A landscape with many valleys, sampled at points; each row gives a point and its height.
From any point a ball rolls to the lowest of the 2 points nearest to it. It stops when none of these is lower. Distance is the straight distance between rows; heights are no part of it.
q692 (h 563): [ -4 -10   8 -11  -7   6  -4  -5  -5 -24 -10 -21  14  16  -3 -15  -4  -1
   4  -6  -9   2   3  11]
q927 (h 136): [  7  16  -4  19  16  14   0   7  -7  -7   8 -16  -5 -16 -10  -5   5  -2
  11  -5 -26  -4 -11   0]
q639 (h 242): [ -1  13   7  19  16  14   1   2   4   0  -1 -21 -10 -21 -10  -2  12   5
  -2  -4 -15   1   3   2]
q571 (h 688): [  2   5  11 -21  -2   0  -8   2  -7   9 -13   8   4 -10   6   5 -28   0
  14   2  -9   0  16   6]
q141 (h 771): [ -2   2  -6   9   0   3 -11  -7  -7 -12   1  -1 -17  29  -9  -1  10  -3
 -10 -17   4  18  -5  -8]
q522 (h 786): [ -2   0  -6  15   9   3   7  -1  14 -11  11   9 -17  12 -11  10  10   8
  -1 -30  23  14  -5  -8]
q653 (h 496): [  0   0   8 -15  -5  -8  13   2   6  14  12  21  -3   2   6  16 -13   9
   4 -11  21  -2  21  -9]
q607 (h 462): [-21   3   0  -7   9   0 -16   4 -20 -29  -2 -27 -13  12 -14 -26  -1   4
  -3 -20  -2  13  -7   0]
q650 (h 426): [ -5  -2  -3 -27   1  -4 -18  -7  -8 -13   2   0   2  18  10 -11  -4  -6
 -10  -5   5   5 -12  -1]
q856 (h 520): [ 14   3 -10   1 -15  -7  15   0   3 -11   7  32   7 -12  10  -1  -6   5
  14   2   4   3  -1  10]
q430 (h 541): [  1  10   9  16  18  10   5   7   8  -5  17  -7  -4   2 -10   8   8   2
   5 -17   7  -3   5  -7]
q26 (h 685): [  5  -3  -4  -8 -13   3   6  -7   1  29 -11  -3  -4 -20  -1  -5   5 -16
   1  18 -32   5   2  -2]
q559 (h 644): [ 13  -7   3  22  -7   0  12  -1   0 -11  -4   6  18  -2  10  -1  14   2
  -6  17  -2  -4   6  16]
q230 (h 892): [  9  14   5  36  23   0  18   6  -2  15  16  23  -2  -8  -9  17   7   5
  -2   3  14 -14  -1  -8]
q269 (h 646): [ -2   5   7   5   8   3  -7   5  -6   3  -4 -12  -9   8 -10  14 -20   1
  14  -7  -1 -15  15   2]
q385 (h 573): [ 10  -1  24  -3  12   3  19  14   6  10  14   6  20  15   4  15  -9   7
   3  -7  14 -16  19  -2]
q845 (h 490): [ 13  -1  -2  -6  -7   4  13  -2   6   4   8   0  -1   5  -3   7  -3 -12
   5  -1 -19  -4   4 -10]
q605 (h 280): [  1  -7 -17  -5  -6 -12  -5   8   4  -1  10   5   6  -2   5  -7 -11  -4
   1  13  15 -15 -22   3]
q955 (h 373): [ 11   7  -2  -4   2  -1  -8   0 -13 -15  11   9  -5  28  -1   0 -15  -5
  16 -19   0  -1   0  -7]
q751 (h 572): [ 16  -8   5   6  -5  -4  36  10   3  16  24  16  -2   0 -12  18 -17  -1
  19  -5   1 -11  10  -9]
q178 (h 415): [ 12   7  11 -13   7   4  13   6   5   3  15  18  11 -21  13  -5   0   4
   2   2  -6   4   1  -1]
q630 (h 442): [  1  19  18  -3  10   9 -12  -2  -6  19 -12  -3 -11 -21   2   5  -4   3
   2   4 -19   9  20  -3]
q98 (h 519): [ 18   5   5  -4   8  10  21   3   9  -3  22  -5   1  -1  -2   5   6 -11
   1  -9 -17   0   2 -17]
q34 (h 458): [  1   8  13  -7  21   9  -7   3  -2 -16  12   0  14   2  15 -14  17   8
 -15 -13   2   5  -5   4]
q126 (h 428): [ 12  23  18  24  21  10  11   6  -8  -3   9  15   6 -18   1  15   3  15
   8   4  -2  -6  11   5]
q961 (h 867): [  5  17  -4  -5  19  -2 -12   6  -5   9  18   9 -11  -6   6   3   1   0
 -10  -3   3  -5 -13  -9]
q461 (h 393): [ -8   0  13  -5  -1  14  -7 -12  -3 -20 -11 -16  -8  19  -6  -6   7  -4
  -6 -24 -14  24  13  -5]
q691 (h 574): [  3  -5   1   4   4   3  -3   7  -4 -24   4 -21  12  14   1 -17   6   0
  -1   0  -5  -7  -5  13]
q154 (h 397): [ 11  11  -3  11   2   6  -6  10 -11   0 -10   2   3 -14   1   2 -11   1
  22  11 -27 -10  -1  15]
q87 (h 487): [ 12  21   1  27  11   9   3   1  -5  -2  -1  14  -8 -10  -7   8   2   8
   4   0 -10   3   8   2]
q318 (h 580): [ -2   3  11  13   9  11   0   2   4  -6   4 -12  -1  23  -7   8   4   4
  -4 -16  10  -1  16  -3]
q618 (h 178): [  0 -12 -11   0  -8 -13  -7   5  -6  12  -2   4  13   1  13  -2  -3  -4
 -10  29   3 -14 -15   6]
q78 (h 855): [  2   0 -15   6  -5  -5  -3  -7  11   4   7  13 -14  -5   1  -1  14   0
 -18   0  17   9 -11  -6]
q834 (h 445): [  4  -7   8  -2  -6   4  11   6   6  26   3 -13   1  10  -8   9 -12 -13
  -2  10 -11 -10  14  -9]
q121 (h 592): [ -9  -5  -6  23   9   5  -6   1   5 -23   1  -3  -5   7   0 -13  18  15
 -14 -19  15  23 -15   5]
q590 (h 726): [ -1  12  -2  -7   3   1 -22  -4 -12   9  -9   1 -20  23  -9  10 -15  -7
   1  -7  -5   2  10  -5]
q673 (h 641): [ -8  -8  -9   3   4  -2   9   5  20 -10  13  -8   0 -27  -6  -7   8   5
   7  -6  13  -3 -13   3]
q404 (h 768): [ -7  -2   5   6   3  -3  10  -1  15   6   4  13 -10   9   2  10  14   8
 -13 -19  29  11   8 -11]
q733 (h 608): [ -5   4  -1  -2   1  -6 -23  -1 -22 -20 -13   5   4  14   5  -7  -4   9
   5  -6   4   2   3  14]
q646 (h 626): [-14  -6  -3  -8 -21  -8 -12 -19  -3  -5 -29  -7   1  22   3  -6   5  -5
 -16  23  11  10 -15  -3]
q102 (h 157): [ 13  -6   8  17   6  -7  10  12  -3  14  14  18  21   8   5  14  -8   5
  -3  14  10 -23   6   4]
q437 (h 737): [ -1  -3   9 -21   0   8   2 -10  10  -8   4   3  -3  11   7  -2   9  -4
 -13 -19   4  24  11  -9]
q789 (h 752): [ -7  -3  11   9  -2  -4   6  -4   9  10  -5  14  -1   7   5  11  12  14
 -16   0  30   6  19   0]
q596 (h 518): [ 12  12  -9  36   4   0 -14   1 -11  -1  -8  11 -14  -3  -5   7  11   6
  -1   2  -6   4  -4   6]
q55 (h 744): [  9  15   5   1   4   4 -10   4  -9  25  -4  -1 -14  21  -4  10  -8 -10
  -6   1 -12  -8  12 -10]
q18 (h 606): [  6 -13  -5   4 -11 -10  25   8   7  22  13  12  -5 -13 -15  14 -18  -4
  15   6  -2 -14   3  -6]
q597 (h 352): [  6   9  18  10  19   3   2  10  -7   1   7  15  20 -15  11   9   7  15
  -3   7   5 -11   7   8]
q189 (h 446): [ -3  -5   2   2  -5  -8  10   5   5   6   5  11   1  19  -5  14 -12   5
   5  -6  32 -12  16  -3]
q641 (h 527): [ -6  11  14 -20   9   6  -9  -1   0  13  -4  -1  -9  -4   1   7 -11  -2
  -2 -10  -9   7  16 -13]
q198 (h 914): [ 13  11   3  27   7  12   4  -6  -2   9   1   4  -2   4   2   5  24  -2
 -21   5 -15   0   3  -1]
q292 (h 643): [  0   8   9   6  13   1 -13   5 -11 -18  -5  -2   9   0   7  -5  -2  17
   2  -4   4  -2   8  15]
q61 (h 420): [  1 -11   9  10   7   7  22  12  21   3  15 -17  18  10  -5   4   8   0
  -5  -2  10 -15   8   0]
q469 (h 453): [-13   7   5  26  26   3 -24   6  -7   4   2  -8  -7 -13   5  -2  28  10
 -27   1   0  11 -13  -2]
q672 (h 739): [-10   4   4   8  -7  -5 -17  -7 -12   5 -31   2  -5   2   1   8  -6   4
   3  11   1   0  19   7]
q24 (h 302): [ -9  11  11   7  15  14 -10  -2 -10 -12  -1 -18 -10   2  -3 -12  14   4
  -8 -23 -15  21   2   2]
q113 (h 637): [ -3  -9 -12 -12 -13 -16   9   4   5  29   6   9 -13  -7 -10  11 -17 -10
   4  10   8 -11  -6 -12]
q354 (h 614): [ -5   9  10  13  13   4 -16   5 -12  -3  -6 -13  -2  11  -1   4  -2   7
   0   0  -2  -7  10   4]
q860 (h 536): [  5  -3  15 -11   0  -5  13  15   4  20  11  10  10   3   3  13 -19   1
   2   0   6  -8  18  -7]
q561 (h 317): [ 14  -5 -11   7  -4   1   8   8  -5   3  -4  -5  16 -15  -1  -8  -6  -5
  16  23 -28 -15 -15  15]
q510 (h 567): [  3  -1  -7  31   4   3   5   3   2 -21  -1  -6  -3  -4 -12   1   6   7
  13 -10  -4  -2   0  12]
q706 (h 375): [  3  -4   1 -19  -8  -2  -8  -4  -3   0  -3   1   4  29   7  -1 -12  -5
  -5   0   9  -2  -1  -5]
q599 (h 670): [ -8  -6 -12  -8  -3  -3  -3  -1   7 -11   0  -7  -7 -14  -8  -5  -7  -2
  17  -8   5   0  -6   0]
q668 (h 780): [ -9 -17   8 -13 -26  -5  21 -10  16   4 -11   0   1  11  -4   8  -9   2
   3   5  20   4  21  -2]
q562 (h 845): [ -6  -4 -13  -1 -13  -6  -3 -10   7  14 -12  -2 -18   0  -4   2   2  -5
 -10  10   9   5  -3  -4]
q63 (h 568): [ -6  -4 -16   3  -7 -11 -18  -3 -13 -28 -14   1   4  18   4 -10  -2   5
   1   3  10   2 -15  16]
q794 (h 555): [ -1  16  -8  17   1  -1 -23  -8 -11   6 -20   7 -21 -19  -6   6   6   6
   4   6 -14   9  -2   7]
q378 (h 571): [  3  13  16  10  13   7  35   1   6   8  14  17   3 -39  -3  12   5  16
   4   5  -3  -1  17   1]
q43 (h 624): [ -5   1  -6 -16  -3   3 -10  -6  -9   1 -12 -16  -7   8  -8  -8  -7 -14
   5   0 -18  -1  -3  -2]
q197 (h 691): [ -9   2   7  -6  -5  -5 -14  -3  -7   7 -19  -1  -9  18 -10  12 -23  -3
   9   1   5  -3  18   1]
q995 (h 720): [  4 -10   8 -11  -8   9  17  -7  18  -6   5   4   7   1   7  -6  12   0
  -9  -9   0  14  11  -3]
q431 (h 250): [  6 -10   5  16   5  -2  19  18   3  13   9  -1  20   0  -8  14 -14   4
  10  14   5 -25   4   8]
q51 (h 783): [  4   4  -3  27   1   6  -1   2   1 -11   1   8 -16  30  -7   3  11   5
  -6 -24  14  12  -5  -2]
q543 (h 625): [ -2  -6   6 -25  -4  -6   1   4  -2  -1   2  -2   3   1   0   5 -27   0
  17  -9   4  -3  14  -1]
q37 (h 413): [  8  14  -2   3  15  -1  -6   8 -12 -18  19   7  -8  15  -1  -3  -3   8
   7 -22   6  -1  -7  -3]
q219 (h 645): [  6 -18  -4  -4 -16 -11  16   8   5  14   3   7   1   5  -9  13 -26  -7
  21   2  11 -12  11   2]
q162 (h 724): [  4  -6 -17 -22 -19  -3  -5 -10  -9  22 -23   1   1 -10  -1 -10  -5 -24
   9  17 -31   2 -10   2]
q424 (h 385): [-15  13  12  -3  22   5 -18   7 -22 -18   3 -20 -11   6  -9 -17   1   7
  -4 -23 -11   6   1   0]
q244 (h 377): [  8   4 -12 -26  -4  -2  -2   2  -2  -1   8  11   2 -15  11 -11  -5  -7
  11   2 -16   1 -18   1]
q443 (h 312): [ 15  20  -3  -2   6   7  -6   4 -17 -12   0   5  -3 -10  -1  -3  -3   2
  19  -3 -33   7  -2   8]
q941 (h 755): [-18   0   4  -9   1   4 -11  -8   2 -16  -2  -3  -6  16   5  -9  13   8
 -22 -21  17  26   1  -4]
q212 (h 417): [ -8   1   5   1   6   3  -8   0   5   0   4  -9   9   6   8  -5  21   6
 -23  -3  11   2   0   0]
q575 (h 794): [ -8 -11 -16 -32 -22  -6  -3 -23   1 -11 -18  -2  -9  15 -14  -3  -5 -14
   4  -1  -5  12 -15 -11]
q360 (h 476): [ 12   3  -3  11 -12  -1   7   9 -11  18  -8  16   7 -13  -4  14 -20   1
  18  21 -20 -13   7  13]
q615 (h 381): [-15  -2   0 -12  10   5  -6   3   7   5   6 -34  -3   8  -3 -12   0 -10
 -10  -4   3  -7 -11 -11]
q153 (h 478): [  8   8  -8 -30  -3  -1  -2  -8  -1 -11  11  12 -10  -3   5   2  -9  -7
  11 -22  -5  10  -2 -15]
q617 (h 350): [  0  16  13  10  16   8 -14   0 -10   5  -5  -3  -5 -28   9   3   7   9
  -4   4 -15   2   7   1]
q785 (h 577): [ -4  10   8 -23   8   7 -15  -5 -11   8  -3 -18 -12   2  -3  -3  -9  -9
   0 -12 -20   4   7 -10]
q163 (h 366): [  1  -4 -13 -17  -6   0  -8  -2  -7  10  -6  -7   5 -10  10 -21   9 -14
  -6  16 -18  -4 -25   2]
q914 (h 661): [  5   8 -17  -5 -10  -7 -17  -7 -16   2 -10  19 -11  14   2   1  -4  -8
   0   4  -3   4  -8   0]
q289 (h 332): [  2   9   7   4  14  -2  -4   2   2  -2  12  21  15 -12  23  -3  22  10
 -23   4  12   4  -7   4]
q485 (h 705): [-24  -6  -3 -12  -3 -16 -35 -10 -18  -3 -23 -10   1   2  17 -11   5   3
 -10  18  11   2 -17   1]
q638 (h 457): [  7   6   4   4  -1  17  -3  -9  -8 -10 -12 -11  -9  13 -10  -1   6  -5
   1  -9 -30   9  14   1]
q555 (h 244): [ 11   4   1  16  -2  -6  -5   5 -10   8  -4  18   6  22   6  11  -6  -3
  -5  11   9 -14   7   5]
q209 (h 468): [  5  17  13 -14  17   6  -4   2  -5  -8  14   8   5  -8  18  -6   2   7
  -6 -13  -5   8   4  -3]
q144 (h 345): [  7 -17  13  14  -1   3  33  10  15  13  14  -3  22  -2  -5   6   4   2
  -5  15   2 -16   8   7]
q651 (h 182): [ -3  -5   5  11   5   0  -8  -1  -8  10 -12 -16  13 -34  10  -8   9   6
   1  23 -20  -5  -4  11]
q64 (h 699): [  0 -15   2   1 -13   2  31  -8  22  -1   8   7   5 -12   1   0  11   5
  -3   0   8   9  10   5]
q808 (h 434): [  7  -3 -17 -30  -9  -2  -1 -12   3  -7   1   8  -3  -6   2 -10  -6 -17
   6 -11 -16  11 -14 -12]
q828 (h 756): [ -7   2   5 -33  -5  -2 -14  -9  -9  19 -23   2  -6 -14 -10  -1 -27  -9
  11   5 -14   5  10  -3]
q77 (h 311): [ 16  -2  -5   2  -5  -4   3   5  -3   2  10  10   1  34   2   6  -7  -8
   3  -1   4 -10   2  -5]
q407 (h 538): [ 18   5  -5  -3  -4  -4  20   2   2  11  23  21  -9   2  -3  17 -12  -8
  15 -11   1  -9   3 -21]
q606 (h 616): [-10  -1  -4  16   8  -1   0   3  12 -13   2   0  -3 -17   0  -4  16  13
  -5 -10  17   9  -9   7]
q335 (h 647): [  1   5 -17 -17  -6   0 -10 -11  -9  -1 -17  -1 -16  -9 -16  -6  -4 -13
  15  -9 -31  13 -11  -4]
q915 (h 639): [  9   4 -19 -16 -14  -7  -5  -9  -9  16  -9  25 -12   2   1   7  -8 -12
   6   7 -17   7  -5  -4]
q788 (h 307): [  1  17 -12 -13  12   2 -12   6 -15  -2  12  -1  -9 -17   7 -18   2  -3
   3  -1 -18   1 -23  -1]
q989 (h 562): [ -4  -6   8  -9   0  -2   8   5   9   4   0   4   6 -26   6   3 -10  10
   9   4   9  -4  15   8]
q183 (h 503): [  3   4 -10  19   0   3 -11  -3 -16  -9 -11  -3  -3   4   1  -6  14   2
  -6   9 -15   0  -7  10]
q350 (h 419): [ -8  -1  -2  21  16  -6 -20   1  -4   2   0  -1   4 -24  10  -5  29   8
 -20  17   8   1 -23   3]
q194 (h 486): [ 15  14  12  18  15   3  11   4  -3  -7  13  29   5   4   5   9   2  12
   8 -17  17  -1   7   0]
q39 (h 469): [  1 -18  -4   3 -21   2  16  -6  16   2  -7 -10  14 -11  -1  -8   3  -9
  -3  19  -7   0   0  10]
q928 (h 579): [ -7 -12   1 -20 -21  -1  -3 -14   4  -2 -18 -17  11  19   2 -10   1 -12
 -12  15  -2   7  -3  -3]
q816 (h 569): [ -5 -10  -4  12  -5   6  -2  -7   4 -27  -7  -6   4   8   1 -15  15   6
 -10  -7   0  18 -11  12]
q466 (h 525): [ 14 -10  -4  23  -4   3  20   5  12 -14  12  -4   8   8  -8   0   2  -4
  14  -6  -1  -8  -3   6]
q775 (h 411): [-12  -8   3   3 -14  -7  -3  -1   2 -15 -11 -23  11  34  -4   0  -4   1
  -1  11  17  -8  -3   4]
q572 (h 556): [-16  -7   9 -27   0  -4 -13   6   0  -1 -10 -16   8   6   1   0 -24   1
   8  -2  14  -2   5  -1]
q679 (h 623): [  8   7   9   9   0   7  22  -5   9  10   3  15 -10 -24   0   9   9   7
  -5   3  -3   6  17  -1]
q783 (h 334): [ -8  -6  -3   7  -6  -9 -11   2  -6  -8  -7 -14  12  27   9   0   6   5
 -15  23  17 -11 -13   5]
q460 (h 817): [-12  -8  -9 -25  -8  -1 -10 -16  -1 -11  -4 -14 -12  16 -11  -8  -2 -15
   0 -19   1  13 -15 -24]
q946 (h 558): [  9   4  20  -2  14  12  24  11  13   8  21  -5  10  -3  -1  12   2   2
   2 -13  -6  -6  17  -8]
q812 (h 524): [ -2 -20  -1 -10 -24  -2  14  -9  10  15 -12 -13  13   9   4  -2  -1 -15
  -7  27  -7  -2  -4   1]
q362 (h 479): [-13  11   1  12  22   4 -27   4  -9   4   4 -10 -19   0  -4  -9  17   6
 -25 -11   2  17 -10  -6]
q9 (h 481): [ 11  -8 -15  20  -9   2   6  -2   0 -23   5  -5   4  27  -7  -3   2  -6
  13  -7  -4  -3 -13   6]
q50 (h 658): [  1  -8 -17 -11 -12 -11  18  -1  12  16  16  19 -17  -5  -5   7  -2  -6
  -3   1  16  -3  -2 -15]
q434 (h 833): [-14  -6 -13 -15 -11  -5  -9 -13   9   5  -8 -11 -18  -1  -8  -4   2 -12
  -8  -2   9  12 -17 -19]
q531 (h 861): [ -3   4 -14   0   6  -2 -17   0  -1   3  13   2 -14   1   7 -10  14  -3
 -18  -2   7   4 -23 -10]
q770 (h 700): [ -1 -15  -2 -16  -7  -4  20   5  19   7  19   2  -5   1  -6  16 -12  -5
  11 -16  11   0   7 -24]
q237 (h 392): [ -8  -5  -1  -5   3  -8  -4  10   8  -4  10  -6   5  18   3   2 -12   7
   7  -7  27 -13   2   2]
q103 (h 441): [  3  -1 -21   6  -4   0  -4   5  -8 -24   0  -7  -6  14 -16 -10  -4  -4
  18  -8  -9  -4 -14   5]
q753 (h 617): [  5  10  13  -6  14   3 -15   9 -16 -11  -2   5  16 -13  16  -2 -14  14
  13   3  -6  -6   8  12]
q89 (h 521): [-14  -4 -12   5   0  -7 -16   1 -14 -30  -6 -12  -9  16  -9 -18   1   6
   0 -15   6  15 -17   7]
q674 (h 497): [ -1   8   9   3  14  -1  15  11   9   0  11  13   5 -43   5   7   0  16
  11   2   9  -5   3   3]
q351 (h 599): [ -2   8 -19   5  -7  -1 -10  -7  -4   6 -19   5 -26 -14 -17   5  -6  -5
  14  -4 -18   6   3  -1]
q678 (h 607): [  1 -12   4   4 -10   3   6  -7   4 -19 -10   1  18   4  12 -10  11   5
  -2   4   1   7   7  18]
q964 (h 561): [ 15   7   1  -2  -2  -3   1   2  -7 -10   0  25  13 -17  13   1 -13  10
  18   6  -4  -2   3  15]
q509 (h 333): [  6  -4   0 -10   7   1   2  13   3 -14  17  -8  16  18   3  -2 -14  -1
  12 -10  10 -11  -8   3]
q259 (h 523): [ 22   7  12  10   1   3  24   2  -1   3  15  30   7  11   3  15   1   4
   5 -10  12  -6  11  -8]
q709 (h 725): [ -3  -8   0 -13  -8  -1   8  -1  10  11   3  -6 -11  18 -12  19 -15 -10
   9 -15   8   0  14 -22]
q222 (h 447): [ 15  13   0  -2  12  -3   6  10  -3  -7  22  20   2   1   8   3  -9   9
  14 -15  14  -7  -3  -3]
q195 (h 578): [ 10  -7 -19  16 -18  -4   9  -3   7   8  -4  11 -14  -8 -12   6  -2 -10
  12  13 -11  -6  -5   3]
q58 (h 708): [-18 -10   3  -3 -12   1  -5 -16  11  -8 -22 -11  -5 -11  -7  -6   4   4
  -2   0   7  19   6   4]
q866 (h 318): [ -7  -2   7   6  -1   2 -11   2  -4  18 -12 -15   5 -15   2   0   1   1
  -4  19  -7 -11   7   6]
q303 (h 642): [-17 -21   8   1 -16 -10  12   1  10  12 -16 -12  11 -13  -1   4  -5  10
   0  23  18  -9  15  11]
q758 (h 402): [  7 -12 -10   0 -10   1   9   4   7  -5   1 -10  14  -9  -1 -13   1  -7
   9  10 -12  -7 -14  13]
q647 (h 376): [-21  -6  11   6   7   2  -4   1  11   6  -6 -28   5   8   4   0  22   6
 -25   7  18   0  -3  -3]
q411 (h 676): [ -1 -15  -6  -9 -17  -4  25  -5  20   4  10  14  -7  -8  -3   7   2   0
   5  -9  16   5   8 -13]
q281 (h 675): [-22 -19  -1  -6 -20  -8   5 -14  12   5 -25  -9   0 -15   0   1   0   5
   0  17  18   6   8  11]
q405 (h 278): [  3   2  12  -5  10  -6   9   7   2   8  14  29  24 -10  23   4   9  13
 -12   9  19  -7   2   3]
q901 (h 379): [  2  11   0  13  21  -1  -3   4   1   3  10   4   6 -27   8  -2  15   7
 -15  11   2  -6 -14   1]
q101 (h 491): [-12 -11  13 -13  -9   1   1  -3   2 -17  -5 -21  12  35  -1  -7  -4  -3
   1  -8   9   4   7   1]
q358 (h 906): [ 17  12   8  37  17   8  13   1  -4   5  14  13   8   7  -5  12  12   0
 -11   6  -3 -12   0  -3]
q340 (h 474): [ 11 -14 -15  -5 -12  -8  16   4   9  -9   5  14   7 -14   3  -4  -5  -4
  14   5  -1  -4  -6   8]
q585 (h 612): [  9  -2 -22  -2 -24  -8  11 -17   3   5 -12  25 -14  -7  -5   5   0 -10
   5   6 -12  11   2  -3]
q410 (h 331): [-14  -7   6   0   2   2 -10  -6   4   5 -14 -22   8 -33  12 -16  17   1
 -10  16  -2   8  -3   7]
q25 (h 531): [  4   2  -4  24  13   5  -7   4 -13 -23   0 -10   4   7   0 -16  21   7
  -4   1 -17   0 -13  13]
q412 (h 732): [-14  -5   7   5 -12   1   2 -12  12  -6 -15   3  -1   7   3   3   5   9
  -6  -1  19  16  13   4]
q593 (h 407): [-18  -3   4   9   2   2 -19  -9  -4   2 -14 -27  -3 -12   4 -14  19   1
 -16  10  -1  11 -11   4]
q684 (h 668): [-14  -4  -7 -13 -15 -10 -18  -7  -2  -2 -18   9   1   0  14  -7   1   1
 -11  15  16   7  -8   2]
q556 (h 460): [-14  -5  -8   6  -7   0 -20 -10  -6  -7 -20 -15  -5   5   1 -11   7  -1
  -8   7  -5   6 -10   7]
q693 (h 390): [ -2  -2   4  12   1   3  -1   5   3  19  -7 -24   0  -2  -8   7  -5  -6
   0  11 -15 -16   9   0]
q216 (h 754): [-10 -16   9 -17 -15   5  12  -8  15   1  -8 -17  -1  15 -15   9 -12  -7
   6  -7   7   9  21 -10]
q909 (h 537): [  5  -6 -14  14 -16 -10   7  -1  -1   9 -13   9   1 -10  -8   5  -8  -1
  14  20  -7 -12   3  17]
q32 (h 348): [  3   0   2 -17  -7  -2   0  -5   4   6  -2  18   1 -11  11  -2   0  -3
  -7   8  -3   7   5   0]
q110 (h 232): [  8  23 -15   7   6   6  -3   6 -12  -4   1   4 -10 -22  -4  -6   1  -2
  15   2 -30   3 -22   4]
q30 (h 514): [ 12  13  -1 -10   0   1   6  -1   3   6  15  19 -18   1  -1  11  -7  -5
   5 -18   1   6   4 -22]
q659 (h 266): [  7  -3  -4   8  -2  -8 -13   4 -12  -1   0   7  14  15  18  -3  11  -1
 -20  23   5 -15 -14   5]
q985 (h 488): [ -8  -4   6  10  21   6  17  11  20  -3  15 -19   7  -5 -10   9  11   3
  -2 -20  15 -11   3  -5]
q307 (h 601): [ -9 -16  18   0  -1  -6  13   6   9  11  -4  -2  21 -25   9   5  -7  15
   0  13  11  -8  22  15]
q525 (h 762): [  1 -14 -17 -26 -25  -5   0 -13   1  12 -17  -2   2   3 -11  -6 -11 -20
   7  11 -12   6 -13  -3]
q608 (h 289): [  5   0   3 -15   1  -1  -9  -2  -3  13   2   3   6  -1  16  -7   6  -9
 -16  12  -9  -3  -6  -3]
q814 (h 431): [ -3  -5  -9 -19  -3   0  -6   0   5   6  11 -16   0   0   0 -18   2 -19
  -4  -1 -11  -3 -25 -10]
q273 (h 316): [-21   2   5   2  23  -2 -18  10   1  11   5 -30   1   1   1  -5  12   2
 -19   5  12 -12 -10  -3]
q240 (h 391): [  1  -4  -9 -10   4   0  -4  12  -6 -20  14 -16   2  13  -8  -9 -14  -5
  18 -14  -7 -10 -12  -1]
q368 (h 480): [-13   1   6 -31   2  -3 -15  -1   0  -3  -4 -11   1  -1   8 -12  -5  -1
  -7  -8  11   1  -1  -1]
q656 (h 654): [ 12   0   0   8 -10   7  20  -7   7  13   1   7  -3 -21   1  -2  10  -4
  -4  15 -21   3   1   0]
q90 (h 877): [  1  13   3  10  22  -3   3  14   2  18  20  12   2  -4   0  10   0   1
  -8   1  16 -16  -1  -7]

Call two points neighbours if one is among the 2 nearest of the other. Go from one point of each pair to the other, from neighbour to neighbour, staying as low as possible. Name the highest point that can't be avoided.
q674 and q561 => q668
q561 and q618 => q340
q816 and q354 => q559
q561 and q927 => q154
q608 and q273 => q814

Where does a ball stop that starts at each point below?
q571 => q102
q78 => q674
q335 => q405
q522 => q674
q668 => q674
